Points, in no order, along strands that fork and pass close to each other.
(in the rows, 128 means zero)
Two points are linked if the straight distance between their rows is under 55.4. Some points are linked to none.
Z_494: [ 48 110 138 113  89 119 141 106  98  79 157 126 101  95 153]
Z_806: [110 109 155 119 132 135 139 102 178  74 125 143  85 116 146]
Z_267: [161 128 112 119 170 111 107 164 120 175 128 141 152 133  79]
Z_956: [122  94 156 102  95 141 145 108 154  61 122 160  55 105 143]
Z_795: [120 154 124 180 128 143 146 100 139 123 110  68 153 157 172]
Z_525: [213 125 126 132 155 148 125 121 194 139  79 137  95 153 109]
Z_935: [ 95 119 152 128 131 131 141 104 165  86 128 134  97 124 148]
Z_95: [171 121  99 110 183 152 117 175 206 157  62 143 130 143  76]
Z_94: [197 121 124  88  96 132 128 132 136 186 117 173 136 153  87]
Z_816: [149 128 139  93 105 124 116 132 117 156 135 169 119 134  98]
Z_293: [117 145 111 137  97 128 126 105  43 139 156 132 153 128 141]
Z_319: [144 128 145 124  97 147 148  95 120 123 115 145 108 144 145]
Z_213: [189 119 106  87 122 128 122 144 147 193 110 167 142 146  67]
Z_930: [164 146 120 151 205 120  97 190 110 164 105  90 198 125 102]
Z_248: [141 130 126 104  73 114 117 137  47 156 163 172 135 122 108]
Z_686: [ 95 132 126 166 178  96 102 156 127 119 164  93 170 111 149]
Z_819: [ 77 105 140  92  61 127 138 109  74  97 142 145  95 111 140]
Z_808: [110 146 127 148 110 139 144  91 101 126 127 108 137 143 150]
Z_862: [120 104 156 111 118 139 138 106 174  61 119 159  64 105 141]
Z_329: [150 122 130  83  85 116 112 148  94 162 154 179 125 124  88]
Z_150: [ 65 145 126 171 139 111 130 117 145 102 152  82 137 122 157]
Z_734: [122 120 136 106  58 147 149 104  78 120 126 148 103 134 147]
Z_610: [ 70 164 108 174 120 134 156 101 132 113 148  52 128 128 187]
Z_567: [129 109 148 100  67 142 145 111 106 107 124 163  89 129 142]
Z_942: [159 144 116 144 209 121 102 186 131 157  99  90 181 123  87]
Z_943: [ 59 156 100 165 121 120 149 104 111 115 170  65 127 109 182]
Z_549: [ 68 144 106 158 119 118 140 110  88 110 178  91 146 109 170]
Z_569: [111 131 126 166 193 100 100 173 115 133 150  86 192 115 149]
Z_457: [127 140 122 121  86 121 123 117  43 145 158 152 137 123 127]
Z_841: [ 73 140 125 166 154  99 114 133 130 107 165  94 147 111 154]
Z_244: [166 131 142 155 122 150 150  86 157 103  94 126  98 140 151]
Z_62: [169 127 104 107 155 115 107 163 126 187 122 151 147 139  70]
Z_381: [ 72  96 122 116 217  93 100 196 116 131 181 129 184 110 139]
Z_861: [121 146 128 174 197 106  98 181 121 145 138  67 214 110 158]
Z_782: [105 130 143 146 124 135 148  96 151 100 125 117 116 138 156]
Z_259: [152 131 107 117 194 140 110 175 182 157  76 118 144 142  72]
Z_462: [147 144 126 168 198 108 100 175 109 154 120  79 210 122 134]
Z_737: [197 117 104 112 163 150 127 155 194 164  73 145 117 149  87]
Z_28: [188 120 137  88  74 141 135 126 132 164 121 177 122 144 102]
Z_636: [183 126  95  96 140 122 122 160 138 198 115 157 152 141  59]
Z_823: [102  94 153  92  77 137 143 118 127  73 133 163  65 110 138]
Z_51: [153 122 129  91  75 108 112 146  72 164 162 176 136 119  94]
Z_266: [115 144 128 159 120 143 146  93 120 126 119  94 143 155 160]
Z_348: [114 101 150  96  71 139 148 116 116  92 130 163  76 119 136]
Z_117: [156 139 106 128 199 129 106 183 156 162  88 107 160 133  70]
Z_717: [ 63 129 124 139 115 112 130 107  91 103 168 117 130  98 153]
Z_616: [141 131 148 147 123 143 148  96 146 111 105 126 116 148 152]
Z_222: [ 82 147 131 167 138 124 137 113 158 104 136  79 137 135 159]
Z_103: [107 126 140 132 180 114 108 138 172 114 125 105 131 136 111]
Z_227: [157 123 146  94  88 135 131 124 126 146 124 170 110 143 113]
Z_443: [209 118 114 119 152 149 129 137 197 154  78 147 109 151  98]
Z_335: [ 52 121 132 123 104 110 131 110  93  94 171 129 117  89 146]
Z_551: [210 132 136 148 135 149 131 105 183 119  81 136  87 146 119]
Z_760: [ 92 164 113 185 125 146 148 112 143 120 129  45 146 141 185]
Z_459: [ 74 107 141 106  73 132 146  99  93  84 139 132  95 111 155]
Z_406: [107 145 120 142 105 128 136  96  76 130 145 118 146 135 142]
Z_508: [185 129 144 144 125 143 139  89 169 102  93 143  84 135 134]
Z_275: [157 125 147 112  87 144 139 112 121 137 119 163 109 143 129]
Z_593: [100 108 114  91 181 102  89 163 144 130 153 165 114  98  87]

A fork is a point with three links, a tip a point with one. Leave the first point through the second and follow the links. Name the first fork or tip that comes.
Z_930; Z_462 | Z_222
Z_956; Z_823 | Z_734
Z_406; Z_293 | Z_227
Z_213; Z_636 | Z_267
Z_610; Z_943 | Z_819
Z_95; Z_737 | Z_616

A fork is a point with three links. Follow the links from the first point to the second and name the forks in between, in order.
Z_51; Z_319 | Z_227
Z_956; Z_508 | Z_616
Z_551; Z_816 | Z_616 Z_227
Z_28; Z_935 | Z_227 Z_616
